A landscape with many valleys, sampled at points; each row gives a point and its height.
From any point a ball takes the steepest step (drop divided by distance) to one of its 2 nearest points. It stops when none of these is lower. Distance is the straight distance between rows; heights are no part of it.
<375>: [ 37  -3 -17  22  59  -3  30 -19   7 -35 -23 -27  14  24 -21  22 -24  -8
  44 -11   0 -56 -40]  (h 302)
<363>: [  2  18  -2 -16  25 -16 -35  28 -18 -10 -55 -51 -56  22 -28 -25  19  -8
  16  10  30  26   6]  (h 518)
<24>: [ 42 -31  24 -59 -43 -68 -19   5  -5   7  51   2  11 -32 -21 -65 -44  10
 -31 -12  21  -1  34]  (h 795)
<8>: [ 34   3 -13  10  55 -20  16 -11   8 -43 -28 -43 -11  30 -42   5 -25 -14
  36  -1  12 -39 -31]  (h 151)
<532>: [ 11   8  -4  34  24  36  19 -10   3   3  -7  10   3   9  16  39   6   2
  43 -16 -15 -40 -30]  (h 357)
<401>: [ 10  20  16  36  19  21  -6 -16   3   0   7  40  -6  -4  58  61  52   5
  -6 -10 -54 -18 -20]  (h 322)
<843>: [ -3  10 -68  32 -23 -33 -23  17  31   5  13 -46 -29  22 -39 -24   3   6
  18  24  15 -43   4]  (h 575)
<760>: [ 32  48  -1  38  37  -9 -40 -26  17 -15 -16  23 -44  27  44  16  48  17
  -4 -13 -71  -2  -4]  (h 695)
<517>: [-14 -20  10 -15  25  30  52 -17 -15 -14   7   4  46   6 -13   7 -40 -24
  25   5  -7 -38 -28]  (h 491)
<178>: [-18 -16  16 -47 -43  20 -15 -17  -9  26  36  34   5 -21 -31 -41 -42  -7
 -15   9  19  49  44]  (h 834)
<267>: [ 33 -30  22 -71 -12 -52 -12  -6 -12  -3  12   0  11 -17 -43 -65 -54  -5
 -19 -10  28  31  32]  (h 811)
<794>: [-15  -7 -18 -16 -40 -29 -29  25   1  30  -1 -22  -5   1 -17 -49  -1   6
 -12   3  35  40  31]  (h 244)
<958>: [ 10  11 -11 -25 -38 -26 -15  -6  23  19  63  25   8 -13 -52 -68 -39 -10
 -28  25  16 -19  29]  (h 489)
<212>: [-13  23  32   3  17  23   1  -7  -4   7   3  72   7  14  43  59  38 -10
  -2  -3 -68 -12 -41]  (h 253)
<55>: [ 22  52   5  22  36   1 -11 -13  22  -6 -29  49 -40  35  21  20  29   8
  18  -9 -77  -1 -33]  (h 770)
<96>: [  6  -9  -7  36  32  37  37 -12  -9  -6   8  26  30   1  23  59   5 -26
  56 -11 -13 -68 -34]  (h 262)
<208>: [ 13  34 -44  36   8  -3 -23  11  15 -23 -13 -28 -70  30   7   0  31  23
  38 -14 -12 -14  -7]  (h 682)
<765>: [ -6  36  21 -34  37  27  18  -3  -5   6 -52  19 -33  42 -18   0   0 -12
  41 -25 -25 -16 -52]  (h 854)
<680>: [-17   6   8  62 -21  36   5   4   2  -9  23  12  -5 -26  52  58  41  16
  -5   0 -25  -1   6]  (h 428)
<753>: [ 44  33  11 -19  53 -19 -49 -36   6   9 -35  38 -23  23  44  41  58 -12
 -18 -20 -54   3 -21]  (h 817)
<677>: [ -7  14  -6 -22 -33   8  -6 -12  27  13  87  47  16 -21 -57 -54 -43 -17
 -19  40  14 -25  21]  (h 531)
<810>: [-64  -1  43  -4 -15  52  25   1 -26   2  14  49  11 -30  23  45  22 -12
 -22  -4 -35  16 -13]  (h 240)
<509>: [-35   1 -10  -4 -28  16  13  -5  17   9  77  28  17 -16 -35 -27 -49 -11
  -1  31  12 -13  27]  (h 571)
<945>: [  7  -8 -38  30 -45 -47  12  16  40   8  61  -9  21  -4 -22 -22 -29  11
 -13  28  15 -41  16]  (h 448)
<335>: [ 11   1 -13 -16   5 -36 -42  34 -30 -12 -60 -50 -34   5  -6 -34  27  -5
   8  12  41  43  25]  (h 498)
<125>: [-29  -4 -17  75 -31  32  12   7  10  -9  43  -3  -5 -20  41  49  27  20
  18  10 -14 -13  14]  (h 466)
<284>: [ 61 -34  -5  -2  44 -36  52 -13   0 -50 -37 -22  50   0 -10  18 -23 -10
  -8  -7  29 -36 -25]  (h 614)
<742>: [ 31  34 -15  28  30   7 -12  -4   7 -11 -34  -8 -57  22  18  13  35  12
  29 -24 -22 -10 -17]  (h 730)
<787>: [ -3 -25 -25  39 -41 -31  11  11  20   6  54 -18  28  -1  -2  -5 -25   8
  -3  19  23 -13  32]  (h 392)
<367>: [-48  -7  23 -23  -3  58  32 -13 -21  13  13  22  13 -12  -5   2 -21 -17
   4   1 -10  11  -8]  (h 188)
<750>: [-32 -15  17  18 -46  18  -9  20  -6  11   3   6   4 -24  43  13  27  23
 -38   6   1  57  28]  (h 388)
<194>: [-46  -6 -15  56 -40  23  19  15  16   4  65   1  10 -19   7  30  -9   2
  20  19   3 -10  21]  (h 513)
<880>: [ -5 -34   9   3 -18 -13  36  -9   5 -12  47  11  38 -13 -13  -6 -60  -5
  -8  13  13  -3  21]  (h 236)
<564>: [ 18  46   8 -18  42  15  10  -6  10   4 -49  49 -26  40   9  22  27  -9
  26 -21 -50 -11 -56]  (h 824)
<74>: [-27 -16  -3  22 -52  10  -1  22   3  23  20  -2   8 -14  21  -1   7  18
 -18   5  13  43  33]  (h 370)
<69>: [ -3   9  -8 -52  26  13  49 -10  22 -32  54  13  21  -8 -51 -30 -81  -5
  14  33  -7 -45 -15]  (h 621)
<608>: [ 12 -30 -34  45 -42 -28 -13  10   8   3   9 -29  17   3  17  -6   2  19
   2   8  31  12  30]  (h 331)
<835>: [ 41 -35   2 -27 -45 -97  -8  21   1  -1  35 -23   9 -17   0 -52 -31  20
 -26 -14  26 -17  27]  (h 776)
<646>: [-16  13 -56  24 -40 -22 -12  13  41  32  45 -21  -1   8 -37 -34  -9   4
  -5  27  13 -38  10]  (h 512)
<813>: [-10   8  41   6   7  24 -29  -9  -7   6 -16  16  -6  -3  44  40  49  15
 -47  -2 -41  26 -15]  (h 434)
<123>: [ 13 -36  30 -48 -34 -23 -14 -16 -17  18  31  21  26 -21 -23 -53 -53  -4
 -16  -4  22  42  44]  (h 823)
<205>: [  4  -1  -4  -7  -9 -17 -40  29 -16  -3 -52 -37 -15  -6  18 -23  35  15
 -12  -2  30  57  21]  (h 481)
<951>: [-41  17  34 -19   6  60  36   2 -14  14   4  38  -2   4   9  23  -2 -11
  21  -6 -41 -10 -30]  (h 141)
<631>: [  2  17 -60  27 -13 -18 -30  18  17  -4  -2 -50 -53  29 -20 -17  17  18
  29   7  11 -19   1]  (h 625)
<527>: [ 24  11   7  -7  24 -10 -41   8 -21 -11 -67 -35 -26 -13  27   1  61   5
  -7  -8  18  30   9]  (h 459)
<461>: [  1  -8   5  12  28  28  31 -14  -6  -2  -9  -7  26  14  -9  18 -22  -8
  27  -6   6 -23 -27]  (h 431)
<313>: [ 29  -9   9  -5  33  -7 -17   2 -23  -6 -71 -26   4 -11  14   7  39 -11
  -7 -15  39  29   6]  (h 439)
<185>: [ -5 -19  10 -20 -22 -13  -9   9  -7  18  -5 -14  12  -3 -10 -36 -22   1
 -13  -4  30  52  32]  (h 222)
<705>: [-15  17  26 -56  32  41  22 -16 -24  17 -46  17   0  30 -12   0   5 -22
  15 -27 -20  -9 -53]  (h 873)
<698>: [-38 -38  20  24 -34   7  32 -10 -12  -1  44  24  41 -29   4  16 -33 -14
  -7  10  18  14  35]  (h 287)
<164>: [ 23  32   3  23  23  -7 -56 -20   5 -17 -30  -7 -46  15  44   8  61  26
 -15 -10 -51  13   0]  (h 634)
<650>: [ 17  21  -5  50  19  34  11  -6   5  -6   7  29 -15  -1  46  54  35   7
  26 -18 -42 -32 -20]  (h 384)
<637>: [  7  -4   0  -8  40  32  40 -14 -21  -6  -8  21  51  22  10  42  -4 -35
  45 -14 -10 -72 -49]  (h 132)
<613>: [-10 -11  25  10  -1  34  10  -2 -21  11 -18  14  21 -20  35  35  29  -1
 -23  -6   9  25  -2]  (h 310)
<618>: [-61 -31  24  14 -55  21  26  -4 -13   8  50  40  18 -39   6  15 -16 -10
  -9   2  13  38  49]  (h 318)
<378>: [  0   9 -22 -33  -9 -29  -9   2  25   6  29  -9  -9   7 -65 -57 -38 -11
 -16  19  27  -7  13]  (h 440)
<837>: [ 12  19 -20  -7  39 -23   5  10  21 -25  -8 -46 -36  37 -61 -19 -41 -11
  34   9  15 -34 -25]  (h 292)
<341>: [-38  24  26 -56  12  50   2  -3  -8  16 -20   6 -33   2 -27 -25 -13   3
  -8 -12 -26  40 -16]  (h 898)
<773>: [ 23 -29 -56  27 -46 -78 -28  18   1   3   0 -38   8   0   0 -31   6  16
  -1  10  36  -5  32]  (h 267)
<148>: [ 63 -39   5  -6  27 -56  37  -3  -6 -44 -38 -26  43  -7  -2   2 -30   1
 -12 -12  41  -7  -3]  (h 678)
<197>: [ 47 -36  14  -7  24 -22 -13  -5 -29   4 -65 -12  56 -16  25  13  22 -17
 -12 -20  54  25  13]  (h 412)
<68>: [-47  -4  27  27 -20  45  21   5  -9   5  15  19   2 -22  30  39  17   6
 -13   1 -18  16   0]  (h 276)
<863>: [-52  -8   3   9 -53  23   9  12   2  25  56  19  -3 -25   3  -5 -11   1
 -13  15   9  32  41]  (h 345)
<796>: [ -3  27  12  12   0  12 -36  10  11  -4 -21 -16 -41  12  24  10  35  30
 -14  -2 -41  28 -10]  (h 589)
<305>: [-19 -11  18 -23   9  33  17 -14 -12  16 -15   0  17   0 -20 -18 -25  -8
  -2  -3  14  28   0]  (h 159)
<154>: [ 24  23   8   1  34  17 -14 -10  -2   1 -48   1 -26   8  20  26  41   5
  10 -26 -16  -5 -24]  (h 762)
<514>: [ 53 -42  -6   3  -1 -74  15  15   0 -32 -11 -34  26  -6  -2 -16 -34  13
 -11  -5  36   3  15]  (h 720)
<525>: [-26  20  -4  -4 -23   4 -37  28   6  12 -14 -32 -37   5  11 -15  30  28
 -20   6 -14  44   7]  (h 562)
<754>: [-51  16  46  -9   0  44  21   1 -16   3  11  62   1  -1  29  45  17 -13
   0  -7 -67  -7 -32]  (h 192)
<364>: [-21  -8 -51   6 -61 -52 -42  32   5  41  -5 -23 -18  -3  -1 -47  26  19
 -17  19  27  13  34]  (h 277)
<116>: [ 34  28  17 -24  50 -11 -42 -12  -9  -1 -60   7 -31   4  32  30  62  -2
 -16 -23 -21   9 -14]  (h 786)
<111>: [ 28 -29  -8  -6 -29 -66  -5  17   8  -1  23 -23  23  -3 -15 -35 -35  14
 -17   1  31   6  28]  (h 753)
<860>: [ -9  22  -1 -10   8   3 -25  21   1   0 -38 -39 -49  14 -14 -15  17  12
   7  -6   7  28  -4]  (h 539)
<734>: [  0  21 -29 -15  15 -29  -5  11  30  -7  16 -41 -23  28 -70 -43 -40 -14
   8  19  20 -30  -6]  (h 377)
<821>: [-20  21 -10 -43  24  20  21 -14  25  -8  40   0   3   4 -63 -40 -70 -10
  20  21   2 -33 -15]  (h 665)
<885>: [-15 -16   6 -27  16  22  66 -16   5 -35  40   9  40 -10 -31  -9 -71 -14
  15  25 -13 -46 -15]  (h 563)
<469>: [-27  33  39 -40  20  28  -8   5  -4  10 -37   6 -42  20 -11  -9   6  11
  -5 -16 -36  29 -33]  (h 908)
<18>: [-42   1 -16  31 -34  15  20  13  25  13  72  11  13 -13 -21   2 -36  -6
  11  23   9 -23  19]  (h 548)
<840>: [-31   2  30   9 -19  22 -28  14  -5   8  -6   0  -6 -15  36  14  36  27
 -50   7 -28  57   9]  (h 407)
<927>: [  6 -20 -60  13 -40 -76 -43  26 -10  12 -27 -39 -16   2  -2 -40  24  10
  -1  21  38  11  28]  (h 311)
<555>: [-25  12  27 -76  26  52  11 -20 -33  15 -44  12  -8  15 -30 -25  -6 -15
  -1 -22 -11  20 -29]  (h 887)
<788>: [ 13 -22  15   3  21  24   5 -15 -29  12 -33  12  37 -17  32  46  36 -13
 -15 -20  24  10  -9]  (h 337)
<473>: [ 46 -36   1 -10  34  -9   0 -25 -28  11 -48   3  63 -17  32  50  32 -29
 -15 -17  53   0  -5]  (h 379)
<743>: [ 53 -24 -19  16  55  -5  38 -28  -3 -36 -24 -18  47   7   3  38 -12 -15
  23 -11  13 -62 -41]  (h 468)
<606>: [-14 -17   6 -15  -3   8  15  -3   3   3  21  -3  19  -4 -24 -27 -44  -7
  -6  10  19  17  17]  (h 190)
<126>: [ 17   5  -1  57   3  25 -11 -17   1  -5  12   9  -5 -28  71  59  64  15
 -24  -8 -28  -8  10]  (h 385)

Where does a ball stop that starts at each point below?
<116> | <773>
<341> | <951>
<267> | <8>
<509> | <8>
<164> | <951>
<840> | <305>
<821> | <637>
<364> | <305>
<69> | <637>
<469> | <951>
<843> | <773>
<148> | <8>

Call two points neighbours if one is among the 2 nearest of the other. Go from one point of each pair to the other, from neighbour to neighbour, staying as low as possible. Name the highest point that can't be avoided.
<773>, <951> | <927>
<637>, <951> | <650>
<8>, <773> | <509>
<951>, <305> | <367>
